Points on a hilly landscape, in no order, each with its height.
From any point a climber takes the steepest step (rise divided by distance) to one of its 5 nearest points. It stops when none of these is higher. Distance is the straight distance between rows; heights are no part of it.
gov: [ 81 113 124  95  81 101  92 100  84  94 166  89 128  83  99  83  70 101
  83 137]  (h 687)
Vabe: [ 92 142  76 101 147 115 113 104 104 112 118 110  81 104  92  57 111  73
 138  95]  (h 556)
naz: [ 72 105 103 110 103 111 121  87  72 101 150  67 121  94  91  74  79  53
 108 127]  (h 444)
Ruk: [ 88  54  74 101 108 122  79 102 110 111 108  97 105 100  90 116 115 143
 143  80]  (h 581)
Tof: [ 85 109  83  85  73  67  76 104  99 112  70  89 114 118  86 136 108  98
  61 104]  (h 256)
nad: [122 136 117 105 133 137 100  66 123 121 132 109  99  85 120  83  89 112
  69 127]  (h 496)
fadol: [108 156  90 114 115 114 126  66 100 102 124 113  93  92 118  66  97  59
  94 102]  (h 428)
las: [120 129 104 114  94 110 132  97  91  83  87 101  77  99 104  94 116  66
  92 111]  (h 572)
zus: [ 91  85  85 155 136  99  96  95 139 100  87  82 113  87 147 121  90 145
 132  99]  (h 561)
rig: [113 102 108 129 124 119  78  96 141  98 114  92 108  76 142 112  96 130
 101  98]  (h 590)
memev: [ 96  74  71  83 105  73 101 112 100 148  70 112 102 104  92 138 114 100
 120  60]  (h 542)
delem: [103  74 104 128 137 108  96  94 126 115  75  97  68  72 134 125 124 110
  81  84]  (h 369)
Badu: [ 88 133 105 116 106 125 130  80  84 110 159  77 101 106  97  87  71  62
 113 130]  (h 457)
kibi: [ 91  80 112  80  72  74  88  97  77  89  63  78 116 115  59 144  84 100
  62 122]  (h 79)
vid: [ 86  84 103  74  75  95 115 114  75  91 103 106 112 121  92 101  81 101
 126  82]  (h 455)
puza: [110  86  91 104  96  72 106 113 100 105  76  99  76 113  86 102 116 114
 129  90]  (h 570)
merur: [114 124  92 101 108 114 129  92  93  84 100 113  87  99  97  79 114  87
 109 100]  (h 588)
tade: [ 92 115 110 103  88 105 107  95  86  91 129  92 111  99  94  81  87  95
  82 121]  (h 451)
Lok: [128 102 119  73  58 106 100  74  76  80  69 110  95 113  90 107  91  79
  55 113]  (h 484)
pef: [116 115  89 104 137 125  95 105 104 108 106 101  97  93 108  79 103  88
 130  92]  (h 629)
febam: [ 98 116 122 100  93  76  78  95  96  89 105  90 121  99  99 101  82 127
  72 121]  (h 485)
vaser: [ 81  75  91 114 133 109 118 100 121 137  50 117  84  75 128 124 143 119
  93  76]  (h 356)
mese: [101 131 110 107  91 126 124  76  93 103 123  87 103  94  94  73  77  64
 102 123]  (h 471)
ger: [104 114  80 102 120 113 107 120  93  87 109  98 110 108  92  82  87  74
 148  94]  (h 582)
napi: [101  80  69  95 103  64 114 111 110 135  48 109  72 103  95 119 132  94
 103  87]  (h 668)
Dize: [124 114  94 107 107  60 112 104  87 104  65 120  57  99  91 102 111  73
  92  87]  (h 305)
bobe: [ 83 103  96  87  78  61  88 106  94 104  73 102 117 119  60 149  97 109
  61 119]  (h 28)
dodit: [111  96 103 144 134 139  92  94 131  87  81 103  87  83 147 109 119 122
 111 100]  (h 580)
nit: [ 79  78  84  94 132 133  65 105 133  96 131  92 110  87 120  95 111 134
 144  94]  (h 596)
rer: [ 91  91 128  80  70  89  98 108  90  72 120 106 118 107  74 104  89 100
  74 104]  (h 352)
pofu: [133 144 118 105 102  82 109  87 113  94  89 111  98  77 115 104  99  95
  46 106]  (h 585)
ser: [122 101 111 137 120 107  91  98 129 106  96 103  87  74 129 118  92 119
  64  90]  (h 538)
did: [ 74  89 110 101  88 117 111 108  78  92 131  78 130 103  92  66  90  88
 152 109]  (h 450)
venan: [ 98  98  92 105  72  45  82 115 103  90  44 100 109 113  88 155 109  90
  50 127]  (h 336)
faf: [119 101 115  94  70  90 111 104 106  96  53 117  75  96  93  92 124  57
  85  98]  (h 424)
Kub: [106  85  76  73  70  80 119 120  75  93  89 100  88 118  82 106  86 114
 149  76]  (h 398)
regav: [ 72 103  91 103 104  84  73  91 105  96 128  93 135 114  81 100  80 121
 110 101]  (h 464)
ratu: [137 105 103 102 105 115 136 108  87  82  82 101  96  98 103  65 111  77
 122  90]  (h 506)
fefi: [117  88 114  83  58  94 101  92  94  83  77 111  94 110  88 134 105  91
  71 124]  (h 258)
keba: [122  80  91  92  90  93 135 112 105  82  65 107  57  96  94 105 102  79
 108  93]  (h 287)
Mano: [ 80  97  85 101 135 131  80 109 128  90 153 100 111  94 114  75  95 112
 149  88]  (h 583)
ruzu: [119  90 101  78  77 106  98 122  79  93  65 106  92 117  81 106  96  92
 115  82]  (h 461)
milev: [ 77 101 104 104  89 109  78 102  98 100 149  82 140 101  92  75  80 103
 118 104]  (h 473)
zipul: [106  77  94 116 100 119  82  97 119  90 108  85 113 105 102 124  90 145
 120  98]  (h 597)
Sos: [120 127 124  93  87 104 124  87  91  90  86 102 103 100  82  94  81  74
  67 125]  (h 516)
Napid: [100  87  88 111  98  76  68 103 121 123  85  81 116 111  93 134 107 138
  93  80]  (h 549)
lefo: [125  82 101  81  86  80 101  93  82  80  63 116  96 115  90 119  99 100
  70 114]  (h 297)
fibi: [114 118 126  76  97 132 137  67  66 101 122 106  97 102  97  89  85  68
  80 110]  (h 495)
neri: [118 104 114  75  73 120 134  84  75  85 103  92 111 104  85  85  92  85
  79 129]  (h 454)
zet: [ 84  81 114  81  76  92 106 103  75  87 151  88 125 101  98  76  78  94
 109 109]  (h 436)
pugi: [100 111 109  95 114 113 124  91  80  90 101  85  88 101  93  64  91  83
 141 101]  (h 472)
muzi: [ 82  83  84  92  89  63  96 109 104 112  79  99 109 113  80 125  98 115
 116  88]  (h 346)
nofil: [122  96  90 114 125  82 100 112 120 106  97 117  78 102 114  92 128 102
  96  89]  (h 557)
Nez: [ 74 116 112  94  75  86  95 112  82  68 128  99 120 121  93 107  73 114
  64 122]  (h 298)
sozo: [117 133  97 116 117  75  87  89 111 120 106  94  78 106 113 106 121 109
  77 100]  (h 631)
zevi: [ 97 110 119 100 118  94  72  93 112  99 120 113 109  97 104 112  88 142
  67 102]  (h 578)
buguf: [ 99  85  98 121 119 122  80  88 118 112  77 100  94  98 118 120 122 129
 132  75]  (h 586)
rize: [105 103  86 124  90  71  87 111 109 119  61 110  96  69 115 131 117  99
  54 118]  (h 630)
sev: [ 72 109  91  91 129 119  93  94 100  98 150  95 109  97 114  56  98  75
 138  97]  (h 539)
Beg: [112  89  99 118 132 109  89  93 120 103  81 111  86  88 119 104 108 121
  82 102]  (h 589)
ziki: [ 95 101  85  86  97  77  97 101 103  81  96 103  95 108  97  96 101 104
 119  85]  (h 553)
duba: [114 131  96 111 104 100 110 105 108  99  94  96  75 109  96  85 103  82
 124  82]  (h 692)
dofem: [ 54  92  77 100 104 102  88 111  87 108 150  76 123  84 109  79  86  98
 144  98]  (h 498)
Fet: [ 82  74  80 140 145 108 108  95 140  97  71 105  79  65 139 117 135 126
 122  83]  (h 384)
favu: [ 96  76 120  90  73 102 115 119  68  70 111  86 127 114  94 104  77 109
  95 105]  (h 390)
nur: [125 118 107 115  82  89 119 105 115  83  66 109  81 103 101 124 108  73
  69 121]  (h 567)
ruguv: [116 136 110 124  98 103 112  82 102 115 133 100  93  99 110  80  78  81
  78 141]  (h 470)
Lifa: [ 80  73 126  71  75 110 115 102  73  97 121  85 134 101  93  82  99  73
 112  98]  (h 377)
sed: [106  89  77 105 126  84 106 123 115  99  76 101  60 108  98  73 121 110
 150  67]  (h 497)
Mur: [ 71  91 107 103  95 120  68 100 118  88 143  91 131  92  80 120  84 159
  91 114]  (h 440)
vob: [ 97  90  93 110 138 137 100  92 106 114  87 101  79  91 116  93 116 124
 136  86]  (h 609)
fudiz: [ 89  84  79  87  94  81 103 119 107 152  28 123 102  94 107 134 154 104
  81  79]  (h 617)
gabir: [101  99  99 115 104  90  75  88 110 103  74 103  85  91 117 124 109 110
  46  90]  (h 587)
bato: [104 119 115 117  95 103  78  93 114 107 150 102 122  98  99 102  65 114
  42 113]  (h 427)
Gafut: [116 119 118 106 107  99  70 102 114 100 136  86  95 106 122  96  97 121
 100  86]  (h 593)
Niki: [ 92 102 100 114 110  75  68  96 118  98  79 100 105  91  98 126 111 115
  39 111]  (h 552)
demod: [105 100  83  95 124  88  88  99 100 123  59 120  95 116 107 126 125 125
 101  77]  (h 545)
Leno: [102  66  98  69  68  89  93 107  74  78  86 113 102 116  78 114  79 108
 112  93]  (h 375)
Peguk: [ 96  87  91 105 122 123  93  96 129 103 106  97  99  84 105  96 120 132
 121  91]  (h 601)
taso: [ 95 107  78 108 101  58 103  93 111 118  30 118  60  94 117 124 130  54
  70  94]  (h 579)
Telol: [112  93 120  56  72 111 100  98  65  95  99 114 104 114  83  83 101  64
 106 103]  (h 185)
med: [126 129 103 109 111 108  86  95 127 119 113 117  92  83 148 111 106  91
  45 114]  (h 550)
Dema: [124 109 129  57  58 109 126  79  74 104  85 124  92 109  83  74 103  54
  84  86]  (h 222)
kor: [ 73 105 107 106  99 123 101 105  92 115 173 106 129  96 104  73  67 110
  89 119]  (h 462)
suk: [111  86  99  95  98  96 115 127  72  92  96  95  92 107  78  76  92  94
 163  90]  (h 481)
mar: [ 71  78  97 106 106  98  80 111 103  99 125  93 114 110  89  84  94 126
 143  73]  (h 519)
Setuz: [ 74 106 108  97  82  79  59 100  93  90 125 102 111 121  81 117  66 157
  73 113]  (h 274)
Rud: [ 88  88  80  82 114 110  88 114 117  93 103  92  87 103  92  78  99  96
 144  74]  (h 532)
Veli: [ 57  71  94  95 100 123 105 108  71 104 169  67 133  97  91  60  95  83
 131 129]  (h 478)
tun: [ 99  91 148  57  51 118 104  95  67 102 124 103 131 118  75  99 105  71
  85  98]  (h 286)
Vuba: [133  87  81  85  85 115 154 133  92 104  40 120  48  87  90  70 123  73
 131  60]  (h 218)

Where does a climber stop that starts at each point below?
regav -> duba
Nez -> sozo
rer -> sozo
Mano -> duba
mese -> duba
Dema -> duba
